Points, in no order, along strands that fork and pass close to each other.
In the rows, 128 means zero.
Two points are linked if the straight distance between their rows is under 120. Some points are linked to none.
Q531: [120 179 131 117 125 177 139 197 121 132 137 141  96 161 149 140 178 128
 149 124  72 104 128 131 157 154 136  81 140]
Q58: [117 134  57  85  94 149 119 142 123 108 125 158 103 155 101 155 195 120
 150 131 116 131 130 144 113 132  84 103 146]
Q187: [103 115 120 149 135 151 140 130 117 161 124 127  60 125  86  82 140 118
  89 144 115 127 142 150 115 116 116 188 124]
Q183: [ 84 145 174 188 148 110  92  98 159 159  96 136 161  83 146  90  98 157
  71 123 134 127 120 128 152 121 117 173 162]
Q832: [169 127 110  88 157 113 102 141 117 107 109 110  90 136 130 119 106 163
 108 124  79  93 165 122 101 132 158 124 104]
Q80: [132  54 180 112 159 132 133 147  83 178 169 117  66 156 130 140 124 129
 100 128 112 138  94 136 133 186 149 138 121]
Q230: [160 107 176 147 132  87 158 142 120 151 141  67 119 121 151 114  83 157
 157 140 123 106 122 137 123 118 160 134 110]
Q561: [138 144 163 114 155 179 119 164 151 122 135 143 125 130 119 125 106 102
  96  91  94 161 150  99 136 148 190 139  71]
Q552: [150  75 122  84 116 116 152 172  59 155 161 106  51 171 103  78 181 102
 163 117 147 115 134 123 130 154 153  59 117]
Q927: [173 161 157 148 133 174 111 147 103 111 126 124  80 130 137  98 100 124
  89 113  31  80 134 147 171 128 140 130 108]
Q265: [113 101  90 113 118 129 140 103 141  92 125 131 205  82 118 203 209 128
 154 141 190 188 121 106 114  97  70  91 149]
Q13: [ 77 144 159 187 120  92  86  53 151 163  91 170 176  65 138  87 110 137
  63 129 182 131 127 117 148 118  97 195 174]
Q278: [122 124  69 119  99 130 127 127 100 112 153 132 113 122  80 123 184  74
 126 163 156 152 186 123 114  90  81 118 110]
Q851: [ 78 129 171 164  87  78 111  69 131 186 100 163 153  83 104 104  88 128
  60 137 191 139 113 129 146  93 114 214 191]
Q155: [ 97 160 163 143 165 140 119 119 131 171 115 144 146 112 121  83 134  89
  66 145 143 189 156 121 110 143 166 148  90]
Q909: [105 170 163 162 142 124  94  93 129 190 119 134 165 117 145  91 118  85
  50 154 153 181 149 113 126 140 133 137 143]
Q942: [142 111 140 124 122 115 140 156  77 235 143 111  84 177 103 113 132 102
  96 123 150 134 114 142 106 127 139 118 174]
Q511: [113 130 114 153 145 116 129 100 155 137 124 119 186 131 149 161 153 117
 163 171 192 156 199  91 103 124  99 132 112]
Q237: [145 174 142 135 120 133 158 148 112 116 111 110 132 130 162 127 161 130
 188 157  97  98 154 156 117 133 119 106 106]
Q582: [152  77  93  97 111  90 200 127 112 109 138 112  87 107 107 121 145 128
 185 137 148 100  85 153 107 119 115 131 111]
Q762: [125 135 122 152 108 166 131  85 159  62  76 160 214  82 145 154 178 139
 163 122 138 138 144 149 133 117  65 134 126]
Q178: [117 135  45  95 129 126 123 112 133 108 112 151 110 121 113 160 171 148
 143 128 127 104 107 146 104 139  82 127 167]
Q312: [107 128  54 135 122 117 141 104 150  78 133  87  92  86 109 105 131 168
 159 167 120 109 104  90 134  90 125 131 143]
Q191: [141  91 204 150 107  84 150 122 122 131 137 104 136  93 155  96  81 154
 133 144 125 110 134 143 151 138 155 170 112]
Q137: [130  89 158 144 131  93 134 124 108 196 155 121  92 111 130 127  98 126
  76 144 149 113 101 156 147 137 103 166 180]
Q239: [113 135  74  92  93 173 148 191 122  83 144 148  99 184 103 177 169  87
 190 139 108 116 140 109 129 101 107  99  67]
Q688: [135 135 136 149 122  92 160 142 113 153 147  71 113 128 153 112 135 142
 178 167 130  98 151 138 119 120 122 102 126]
Q900: [107 131 125 111 114 101 128 119  75 161 137 106 123 143 119 103 197  97
 136 166 153 164 170 144  90 134 129  96 136]
Q897: [107 159  84 166 121 117 138  80 138  82 126  91 169 103 132 137 145 154
 194 161 153 123 133 130 115  77 100 111 148]
Q451: [ 76  98 158 127 128  79 130  85  96 147 113 151  90  56  99  74 131 135
  84 157 160 119 135 152 130 126 120 220 155]
Q454: [198 113 137 105 124 124 143 133 100  99 132 101  83 145 141 134  80 152
 148 110  63  66  85 149 137 140 149 109 102]
Q226: [ 97 171 113 118 129 117 100 128 101 177 133 109 123 176 135 114 164 130
 132 157 124 134 190 135  94 125 132 101 146]
Q64: [208  89 129 100 101  97 169 146  88 138 120  98  73 166 137 118 106 151
 163 104  86  32  99 140 107 138 132 103 103]
Q136: [116 102 134 139 100 101 164 114 139 102  94 128 127  60 128  99 152 164
 137 150 138 111 145 133 125 133 112 182 133]
Q120: [123 153  93  88 120 168 126 126 146  44  94 158 159 157 152 194 147 120
 214 117 132 111 159 114 105 128 114  98  66]
Q710: [150  80 133 135 171 165 112 145  98 128 120 116  32 138 128 135 102 155
  72 130  48  73 100 141 138 142 112 172 121]
Q245: [157 116 113 126 143 147 133 103 158  72 127 109 109 139 128 150  48 156
 150  99  90 114 101 131 114 111 158 159  84]
Q88: [122 154 163 171 122 136 118 104 169  96 109 120 217  76 164 104 101 119
 130 132 163 150 132 125 172 124 129 111 145]
Q821: [126 137 110 113 167 163 160 169  70 119 124 131  29 126  88  83 150  88
 127 144 123 120 130 166 128 119 134 113 113]
Q773: [ 96 121 181 175  97  83 144 103 126 208 113 160 148  96 133 135 100  99
  68 156 203 144 114 141 143 123  97 199 180]
Q591: [164 104 156 138 139 114  87 118 107 140 100 133 108 117 123 126  86 172
  48  97  67  75 100 166 135 122 118 188 160]
Q892: [160 136 172 132 104  77 110 114 127 136 129 140 185 115 138 125  56 146
  91  96 142 139  76 160 155 122 146 118 194]
Q639: [136 133 154 151  97 105 125 107 162  91 126 129 197  86 141 113  67 136
 132 114 160 150  84 143 179 107 131 119 176]
Q646: [180 125 136 117 102 108 119 125 102 123  79 138 101 119 117  86 104 171
  88 109  85  76 107 171 117 118 140 157 165]
Q781: [119 112 196 151 131 119 131 129 148 105 105 132 143  62 157  90  86 167
 110 124 101 129 115 143 170 152 148 167 119]
Q924: [113 123 139 150  84 104 145  72 129 150  89 135 219 126 119 132 163 115
 136 136 208 188 146 124  83  96 124 146 157]
Q719: [111 173 111 114 123 200 109 116 159  37  99 165 159 131 151 160 146 116
 182 101  93 125 139 134 141 136 120 111  62]
Q937: [152 161  84  82 141 171 129 150 151  55 124 143  94 148 139 180  82 118
 169 107  82  84 121 109 132 127 153 111  67]
Q734: [116 114 120 122 116 117 118 115 126 157 182  84 107 212 141 147 102 145
 188 129 116 135 101 111 113 130 144  86  89]
Q729: [115 129 160 121 133 153 120 123 162 129 137 152 171  98 168 132 125 118
 118 120 130 185 110 106 169 196 153 111 120]
Q135: [104 194 132 111 207 166 106 190 123 132 113 158 101 108 137 127 179  94
  93 108  95 109 151 119 146 157 147  82 104]
Q425: [100 137 122 129 166 122 105  87 128 111 139 129 101  96 123 121  94 163
 109 127 106 131  82 167 130 140 121 148 138]
Q132: [120 103  89 106 113 144 136  83 147  64  94 167 178 101 125 173 193 149
 176 131 149 134 151 142 105 139  71 144 120]
Q918: [ 78 185 108 121 158 178  87 116 158  58 114 160 172 109 141 167 176 109
 163 113 120 153 139 123 136 137  97  90  74]
Q295: [113 179 118 162 134 131  99 105 159  94 112 118 217  90 153 116 133 102
 127 135 154 158 161 115 154 119 105  73 155]
Q329: [125 168 138 173 130 174 133 135 175 142  95 160 152 123 133 123 126 122
 108  99 114 119 132 151 130 123 103 160 132]
Q783: [145 164 159 107 189 128 111 144  92 141 174 124 106 156 151 157 109 113
 116 130 104 124 129 147 129 155 160  92 118]
Q399: [148  83 193 160 115  84 115  94 123 134 184 128 145 129 147 137  39 122
 100 132 136 137  99 149 181 137 124 155 134]
Q420: [143 161 102  70 170 138  95 177 104  99 129 135  76 168 130 131 118 125
 132 126  80  89 186 105 115 128 169  89  92]
Q474: [147  83 138 109  71  69 139  90 133 102 132 123 179 106 139  88 121 154
 166 129 173 146 121 134 133 143 142 130 139]
Q426: [124 114  59  81  94 134 141 176 135 101 121 100  82 185 120 131 135 155
 187 136  98  88 118  82 113 110 156  88  82]
Q61: [115 118 108  95 137 126 131 203  95 160 173  73  57 184 121 123 136 127
 156 127 112 108 123  90 133 111 161  52 107]
Q272: [ 90 179 122 110 174 150 100 140 108 142 137 178 115 155 145 158 187  81
 121 144 115 123 184 141 122 166 106 114 101]
Q600: [128 101 107 138 114 136 113  94 173 113 131 146 156 143 155 151 103 157
 149 115 137 129 122 123 145 165 101 138 149]
Q902: [126 139 110 157  94 136 105 101 140 137 166  89 134 197 133 122  85 154
 162 129 108 131 116 131 119 100 132 119 123]
Q390: [ 96 192 106 118 137 186 124 177 148  85  85 143 114 110 124 112 170 124
 135 126  78 120 143 119 128 115 133 108  91]
Q398: [135 100 125 120 126 109 181 111 155  65 121 134 182  60 131 161 145 135
 195 133 173 142 106 144 124 122 106 133 130]
Q490: [115 154 119 160 103 145 171  93 138  55 107  92 149  90 149 139 168 161
 206 176 119 121 132 139 122  95  96 132 106]
Q977: [174 117 178 108 141 190 126 166 138 128 147 141 120 162 114 157  88 119
 100  62  80 160 116 104 130 145 199 146  80]
Q567: [120 126 114 111 158 170 118 164 167 114 105 168 117 117 108 111 133 124
  89  92 105 140 150 109 121 149 150 148  88]
Q833: [ 92 108 127 155  82 102 133  61 149 150 108 126 197 131 109 115 130 143
 135 140 208 190 104  98  96 105 144 157 181]
Q66: [137 130 117  97 135 125 142 159  96 201 140 145 101 183 103 136 162  88
 105 125 158 145 158 123  91 147 136 121 142]
Q72: [ 91 115  78 124 116 155 136 133 168 120 115 146 174 116 117 195 192 117
 146 133 180 181 119  95 114 123  81 116 152]
Q947: [ 78 153 120 155 177  95 106  51 156 106 139 138 152  74 132 120 101 156
 110 138 155 145  77 136 135 123 120 150 154]
Q834: [107 107 165 157 110 114 156 132 131 207 136 148 119 114 140 143 124 111
 104 146 155 133 111 152 139 149  95 187 172]
Q317: [113 136  69 110  98 169 144 163 113  59 136 132  99 137 112 182 189  90
 183 175 108 111 144 116 139  74  68 101  65]
Q411: [112 122 120 167 106 105 119  60 155 110 102 143 236  79 150 129 151 119
 131 149 212 165 153 103 155 116  84 136 186]
Q342: [113 128 167 126 101 105 158 120  94 168 132 130 152 112 136 112 185  85
 126 169 160 186 150 150 111 152 125 123 132]
Q122: [106 158 121 171 151 177 134 143 190 116 126 152 170 107 136 153 118  97
 120 112 139 152 121 122 151 128 100 121 112]
Q241: [126 172 132 114 135 195 108 179 145 124 131 158 114 184 160 171 139 132
 149 104  72  95 145 108 149 154 146 108 108]
Q203: [174 102 153 119 122 148 140 176 145 145 110 119 111 158 159 152 116 175
 131 100  66  79 125 118 137 168 148 138 134]
Q962: [156  54 188 128 103  63 122 117 100 152 180 116 121 133 126 142  51 130
  88 115 144 143  47 142 162 130 143 132 149]
Q263: [122 107 102  87  77 146 138 174 136 140 135 116 105 219 117 142 134 151
 196  94 103 105 114  85  99 117 177  87  74]
Q29: [141  88 140 154 155 143  96 122 135 128 111 126  91 112 133 125  83 181
  69 118  57  89 110 123 140 137 121 191 128]
Q785: [130 157 117 121 166 119 133 105 136  71 123 150 157  74 145 141 154 114
 146 136 140 131 147 151 123 145  99 114  99]
Q270: [140  92  97 116 131 111 181 119 140  71 146 121 117  70 127 145 135 131
 186 152 143 107  96 147 133 133 100 137 108]
Q152: [110 130 119 135  83 114 161 147  95 213 153  96 113 182 102 124 165  93
 141 131 169 153  92 138 102 114 119  99 159]
Q18: [136 124 146 109 145 136 150 198 101 183 170  92  83 179 123 136 131 111
 132 122 121 137 107 101 129 138 177  74 128]
Q360: [120  91 118 134 135 121 108  85 177 136 141 165 179 123 143 149  97 138
 103 117 171 162 110 117 145 165 114 157 155]
Q141: [126  84 189 165  47  66 145 122 136 126 133 132 160  93 128 101  60 159
 124 135 173 121  94 130 187  96 139 178 170]
Q478: [129 130 131 173 106 120  88 101 143 168 151 114 165 145 138  93  82 113
  81 152 143 165 155 105 149 129 134 146 156]
Q34: [117 147 148  91 148 131 145 172 108 186 160 114 121 172 132 140 165  90
 130 139 154 180 109 104 125 170 182  49 134]
Q59: [133  94 145 115 134 109 120 112 116 181 182  98 123 207 138 149  94 129
 134 127 137 156 113 109 104 146 166 108 104]
Q987: [128 124 100 107 145 102 117 135 122 153 161 127 112 116 116 129 122 114
  91 122 152 139  95 138 134 149 121  92 189]
Q258: [108 166  54 136 161 146 115 113 125  83 123 144  88  92 105 116 163  90
 124 164 121  96 183 130 122  87  68 134  89]
Q440: [140  84 162 138  95  47 149 110 105 177 164 108 140 121 117 118  69 126
 101 130 187 149  53 132 141 112 150 126 169]
Q126: [120 107 125 129 144 133 161  93 154  66 104 129 220  70 140 179 164 120
 178 138 201 184 140 113 119 113  93 115 119]
Q717: [ 84 172 126 135 160 128  89 123 104 188 137 106  99 153 129 106 148 127
  86 153 111 147 145 141 117 137 132 116 157]
Q753: [ 95 156 143 127 113 134 152 113 115 124  87 149 144  96 127 121 194 132
 138 142 120 145 121 182  98 137  99 163 137]
Q807: [144 139  73  96 123 114 164 182 112 129  85 115  99 116 103 117 191 134
 152 139 126  87 144 133  97 108 116 105 159]
Q857: [119 114 120 189  75 127 131  74 156  93  99 115 220  81 132 112 164 146
 158 148 184 133 163 104 163  77  71 147 197]
Q683: [151 130  89 101 151 100 106 123 149 111  92 124 142 122 143 120 125 174
 138 123 126  86 173 112  95 137 141 121 143]
Q627: [166  75  96 102 116  66 162 115  93 128 145 117  78 109 103 108 113 129
 147 129 150  78  85 154 114 126 110 135 153]
Q63: [106 126 100 130  91 126 146 116 119 168 140 129 115 150  85 119 149 112
 131 127 151 153 102 159  91 103 114 157 155]
Q173: [125  89 164 147  62  74 145  89 136 117 135 126 181  76 133  87 109 140
 129 156 190 154 133 116 159 116 134 163 164]
Q415: [163 129 183 107 162 140 121 182  80 193 169 104 107 196 137 155 123 110
  89 105 104 148 127  82 131 150 209  79 126]
Q894: [100 119 124 146  73  72 138  75 134 166 115 140 156 101  95 114 114 132
 106 135 201 156 100 126 113  93 122 191 206]
Q768: [186  83 131 115  82  93 170 144 101 175 139 113  95 168 122 102 132 138
 166 101 122  63 122 149 103 140 125 117 116]
Q161: [147 124  98 130  92 130 158 152 136 119  85 118 107 100 121  94 162 145
 141 150 111  95 153 130 124 118 117 154 142]
Q414: [120 127  74 100 125 142 158 107 155  46  87 145 141 116 134 175 156 152
 195 134 132 111 131 125 101 128 101 130  89]
Q638: [101  96 122 130 103  82 143  86 104 105 130 134  97  38 106  80 169 135
 118 176 157 120 140 138 143 120  98 183 162]
Q381: [ 69 137 164 136 128  99 139 100 103 163  98 154 118  71 117  98 168 125
 104 143 149 139 113 175 113 143 101 182 157]
Q736: [123  89 171 167 168 105  82 100 131 160 128 140 128  93 112 124  55 138
  23 109 132 132 103 121 138 104 119 205 137]
Q507: [135 105 124 124 101 104 135  53 145  61 129 114 190 124 135 116 117 142
 193 129 163 150 151 126 115 125 139 128 105]
Q357: [104 147  76  68 139 109  88 185 113 104 147 128 102 181 123 134 143 108
 156 150 121 104 186  85 114 101 147  73  99]
Q993: [165 126 155  96  96  76 122 117  97 120 113 142 144 116 110  97  93 148
 107 101 128 115  89 179 128 124 157 129 177]
Q250: [135 137  59 104 141 140 145 113 161  81  88 155 109 118 126 163 134 156
 149 121 107  79  99 144 104 137  94 144 124]
Q125: [ 86 138 160 141 163 145 128 135 123 152 123 138  88  83 117  81 139 111
  73 138 117 156 124 144 125 146 141 161 103]
Q3: [152  60 147 130 162 141 126 157  90 157 161 115  28 137 126 129 108 122
  96 131  96  90 110 149 158 160 113 155 141]
Q815: [168 115 172  98 156 174 114 149  94 140 155 155  88 181 101 146 103 116
  85  69  65 140 108 139 121 148 182 139 100]
Q95: [179 113 177 113 117 119 163 170  65 147 130 140  87 121 122  91 137  90
 120 123 116  99 135 185 140 150 138 130 142]
Q101: [137 137 138 143 129 164 124 125 137 153 125 151 116 175 109 146  91 140
 113  86  84 131  90 163 107 115 143 174 121]
Q967: [114 188 136  94 224 146 102 166 115 131 143 147  95 141 145 163 133 110
 108 111  99 115 133 130 131 158 151  75 115]
Q172: [133 101  86 131  83  90 135 106 132 128 157 110 156  99 122 126 162 119
 148 159 175 140 142 108 135 127  78 116 169]
Q584: [112 158  77 141 108 128 109 115 149  83 123  92 157 141 134 131 139 138
 181 152 133 122 159 110 117  84 113  85 123]
Q442: [150 123 131 113 124 171 133 164 114 158 144 135  79 207  96 147 113 138
 122  89  83 123 113 131 103 127 163 145 112]
Q441: [ 84 145 135 159 158  78 128  73 137 131 119  96 148  71 134 111 128 168
 138 158 161 139 105 127 120 121 128 149 171]
Q47: [122  92 180 160  95  57 128  87 135  95 131 140 139  85 111 105  41 171
 107 134 161 111 100 133 173  75 141 206 146]
Q9: [117 119 112 152 102 130 135 114 135 168 137 116  90 163  93  99 118 141
 118 138 124 135 141 134  96 101 129 191 130]
Q150: [102 138 176 149 152 148  89 102 173 134 122 154 177  93 166 125  90 122
  71  96 133 178  85 120 174 175 141 124 138]
Q855: [163  83  86  95 151 101 141 139 118 110 136 123  62 103 105 109  99 136
 103 127 123  95 103 144 131 134 129 137 141]
Q193: [ 86 195 141 144 208 124  93 123 138 169 110 118 137 122 150 129 123 134
  88 132 126 143 136 122 108 136 138 105 130]
Q934: [ 74 180 111 142 167 114 115 113 140 132 116 108 152 100 135 125 150 144
 128 150 144 152 129 127  97 116 126 107 153]
Q842: [132 162 114 151 131 147 104 147 140 126 158  89 110 157 140 128  98 129
 136 136  96 123 120 125 145 112 127  92 127]
Q588: [122 108 104 142 140 118 120  88 168 104 129 113 211 137 146 148 113 118
 158 149 201 174 184  74 129 130 132 111 125]
Q476: [193  97 189 135 139  99 134 163 127 171 104 103 154 149 145 147  80 160
 101  92 112 102 135 119  99 130 165 152 142]
Q285: [134 105 106 117 123  70 129  95 125 152 176 104 135 124 113 123  82 133
 123 126 176 157  59 129 126 125 135 102 175]
Q306: [109 124 179 132 122 130 140 116 121 160 144 153 153 110 154 122 144  93
 106 156 147 182 128 138 152 184 130 133 126]
Q508: [168 155 155  82 191 158  79 168  93 114 144 136  92 174 133 164 103 124
 101  85  57  96 165  90 129 143 188  99  81]
Q190: [160  98 132  99 115 154 139 185  60 149 145 117  39 183 112  71 167 113
 132 125 104  92 163 126 138 151 151  98 128]
Q153: [132  86 143 138 104 117 136  60 154 102 135 131 209 151 145 132  85 119
 171 130 198 179 143 116 120 142 141 144 112]
Q898: [134 122 101 101 111 141 129 133 154 107 125 153 143 131 100 123 135 111
 129 114 137 169 138 122 112 133 139 135 110]
Q944: [ 88 154 134 167 130 165 139  85 150  65  76 132 185  85 157 124 169 163
 180 137 126 128 148 139 124 121  96 143 109]
Q684: [177 132 186 106 196 143 102 173  84 153 169 102 101 169 146 173 106 119
 104  96  77 115 144  97 130 151 197  91  99]
Q406: [102 147  96 142 123 144 123 105 120 109 132 142 114  88  86  96 169  87
 107 150 139 148 172 149 123  97  82 154 100]
Q860: [122 178  94 127 130 134  89 113 163  74 112 117 181 117 145 101 121 143
 133 123 119 137 163 113 138 115 135  80 141]
Q259: [139 164 103 122 115 131 140 152 119  79 133  91 140 117 143 128 169 117
 187 164 113 106 175 126 126 113 109  68 102]
Q805: [161 130  97 108 154 152 134 125 165  61 117 117 129 146 136 169  60 136
 184  97 126  97 128 112 116 111 155 122  77]
Q143: [160  91 119 111  97 108 161 152  95 207 147 121  86 222 113 127 145 136
 178  84 114  71 114 123  89 132 135  88 102]
Q958: [115 129 123 171  66 139 133  65 125 126 110 133 207 118 102 144 185 108
 138 153 180 182 177 126 104  71  67 160 142]
Q361: [164  73 136  88 119 109 166 180  74 188 168 111  60 203 103 105 155 118
 171  76 125  83 118  96 122 153 156  45  93]
Q157: [149  97 148 138 129 140 135 134 134 128 133 100 114 149 122 146  71 171
 124 102  90 128  67 134 121 124 155 157 119]
Q594: [149 128 111  83 136  80 131 151 132 147 111 125 148 141 146 128 160 151
 148 121 142 105 175 115  87 155 144  93 143]
Q573: [ 74 158  98 151 150 171 117 129 183 133 119 145 178 130 134 174 165 109
 138 137 164 176 138 104 132 121  89 112 135]
Q94: [114 137 147 143 159 143  82 119 156 169 133 140 152 138 138 140  89 131
  55  98 118 186  74 117 148 151 147 124 161]
Q354: [131 127 121 146 109 173 113 132 195 104 114 114 180 156 160 145 101 161
 164 112 125 131 137  97 158 151 134 117 142]
Q858: [136 168 135 155 139 153 104 163 152 175 100 130 143 141 123 120 121 133
  71 102 101 124 149 129 123 122 137 133 160]
Q16: [189  77 174 113  99 140 158 180  51 173 140 132  53 158 107  70 145 102
 115 107 117  94 129 156 143 142 157 115 147]
Q859: [130 188 108 120 167 167 120 174 127  92  92 156 107  71 125  91 185 100
 102 119  92  98 161 130 137 137 107  98  87]
Q543: [171 152 127 144  99 163 116 166 135 119 145 106 113 148 138 114  83 129
 113 109  64 103 118 137 168 126 138 111 135]
Q105: [196  83 199 130 122 131 122 173 113 173 123 112 132 172 147 156 112 165
  96  80  64 104 126 107 129 160 173 149 143]
Q795: [129 135 107 147 125 161  98 155 177 106 136  98 144 171 160 161  85 151
 163 130 105 101 152  81 159 124 137  99 123]
Q825: [136 125  80  93  87 133 118 137 136 118 153 141 136 184 115 148 145 109
 166 117 138 132 142 117 117 131 120  97 115]
Q527: [113 133 135 118 148 137 128 144 141 168 130 153 129 110 112 123 118 117
  72 107 141 175  78 127 134 150 147 121 164]
Q327: [150 103 162 150  81 110 104 100 132 149 171 124 145 145 129  97  73 109
  97 135 132 154 133 139 157 124 133 151 132]
Q212: [161 127 109  84 136 118 158 183 121 141 110 121 111 134 114 115 165 127
 142 115 136 110 141 139 103 144 148  92 143]
Q957: [161 147 137 140 117 172 142 129 116  88 120 141  64 124 146 102 109 117
 123 138  45  74 116 161 158 141 113 146  82]
Q93: [129 118  53 117 105 117 160 138 134  94 134  78  74 140  97 102 131 164
 184 163 113  93 107  97 109  90 131 116 107]
Q35: [102 159 143 126 110 139 134 125  99 127 115 146 166  91 119 117 219 103
 123 150 130 186 136 166 121 139 102 110 129]
Q491: [126  88 174 168 156  86 113  87 146 112 138 153 144  83 119 134  31 146
  67 111 141 126  91 134 153  94 127 205 130]
Q15: [200 136 157  88 142 175 134 155  88  86 122 113  68 147 152 164  91 148
 140  82  31  79  72 137 141 150 183 118  81]
Q797: [135  74 184 122 133 116 137 126 122 176 168 117 121 161 154 152  93 130
 116 131 137 170  87 121 134 178 153 144 112]
Q945: [179 167 124  90 147 181 128 164 112  82 120 113  72 164 148 168  83 127
 154 106  45  68 117 112 135 126 174 111  61]
Q558: [ 84 144 142 194 169 148  92  87 193 127  83 137 155  82 156  91 117 174
  97 115 118 108 134 113 140 127 108 168 113]
Q887: [ 92 171 106 111 114 153 124 197 130 153 134 132 119 194 139 172 191 122
 165 138 105 125 137 113 123 128 126  72 141]
Q614: [109 131 143 181 129 103 111  53 164 148 104 157 218  95 148 121  96 124
  98 139 207 148 137 112 150 119 101 160 189]
Q254: [ 83 173 125  98 125 141 105 181 124 172 150 126 128 196 143 153 182 106
 136 147 132 167 137  90 128 152 167  56 135]
Q970: [125 123 116 107 111 146 133 156 145 141 122 112 123 208 106 138 109 160
 152  94 108 144 119 104  82 115 188 125 100]
Q235: [138 109 111 100 157 105 118 106 108  85 127 150  75  71  99  88  99 140
  85 115 107  97  82 176 136 136 122 153 146]
Q133: [126 134 113 169  89 135 138  88 138 108 141 147 172  91  93 112 150  76
 117 150 162 169 156 140 134  86  78 158 124]
Q326: [114 151 114  93 148 138 125 156  91 157 134 174 114 164 115 159 202  72
 119 137 148 142 195 129  94 139 108 117 115]
Q106: [ 91 180 133 159 162 178 114 116 153  71 111 161 191  86 141 159 187  73
 136 125 148 164 172 120 138 101  73  97  51]
Q812: [150 128 143 117 128 132 177 162  78 120 144 120  71 109  92  87 132  81
 130 134 126 128 113 184 126 112 138 120 119]
Q517: [151  89 140 148 166  93  82 113 111 168 161 126 106 114 118 143  71 119
  41 118 118 121 109 133 142 127 106 161 165]
Q332: [107 137  60  95 125 134 115 183  99 110 146 124  77 158  99 132 179  77
 139 167 137 121 183 104 121  96 107 101 106]
Q677: [ 80 152 117 192 192 131 112  72 192 100  93 125 168  56 155 109 127 161
 131 133 155 112 144  93 137 104 100 161 129]
Q606: [165 151 155 142 156 132 114 170 141 168 115  99 142 166 139 143  92 149
 101 105 102 123 162 116 111 115 171 127 138]
Q281: [100 153  62 122 151 177 140 144 135  63 127 166  91 103 110 167 174  80
 144 149 116 118 147 128 133 102  67 121  61]

A fork is a point with three links. Follow the links from the first point to the second and name the forks in between, in order.
Q855, Q420 => Q342
Q977, Q361 => Q442
Q859, Q987 => Q684, Q420, Q342
Q894, Q342 => Q406, Q420
Q688, Q734 => Q584
Q508, Q425 => Q420, Q342

Follow the links from the first point to the second, and from the first to the third. Name the last point that the two ways share.
Q821, Q561, Q263 => Q442
Q193, Q909, Q34 => Q342
Q900, Q281, Q13 => Q406
Q558, Q317, Q415 => Q406
Q833, Q136, Q684 => Q420
Q934, Q278, Q478 => Q342
Q958, Q451, Q61 => Q420
Q61, Q183, Q517 => Q851
Q944, Q312, Q245 => Q442

A fork is a point with three links, a tip a point with one. Leave the first point through the second and follow the links. Name the first fork or tip that comes.
Q425, Q235 => Q203
Q734, Q59 => Q584
Q478, Q327 => Q342
Q327, Q478 => Q272
Q442, Q815 => Q414
Q860, Q295 => Q842
Q451, Q638 => Q420
Q95, Q16 => Q442

Name the points in between on the shortest way along the links from the first point to the second, in order.
Q237, Q734 => Q259, Q584, Q860, Q295, Q88, Q639, Q892, Q993, Q646, Q591, Q29, Q710, Q3, Q80, Q797, Q59
Q173, Q508 => Q141, Q47, Q491, Q736, Q517, Q137, Q834, Q773, Q851, Q894, Q833, Q924, Q958, Q133, Q406, Q278, Q332, Q357, Q420
Q924, Q934 => Q958, Q133, Q406, Q278, Q332, Q357, Q420, Q832, Q683, Q594, Q212, Q807, Q161, Q136, Q638, Q451, Q381, Q753, Q35, Q342, Q900, Q226, Q717, Q193
Q120, Q945 => Q414, Q250, Q178, Q58, Q825, Q898, Q567, Q561, Q977, Q815, Q442, Q101, Q157, Q245, Q805, Q937
Q753, Q152 => Q35, Q342, Q306, Q729, Q150, Q94, Q527, Q987, Q285, Q440, Q962, Q399, Q327, Q478, Q909, Q155, Q125, Q187, Q9, Q63
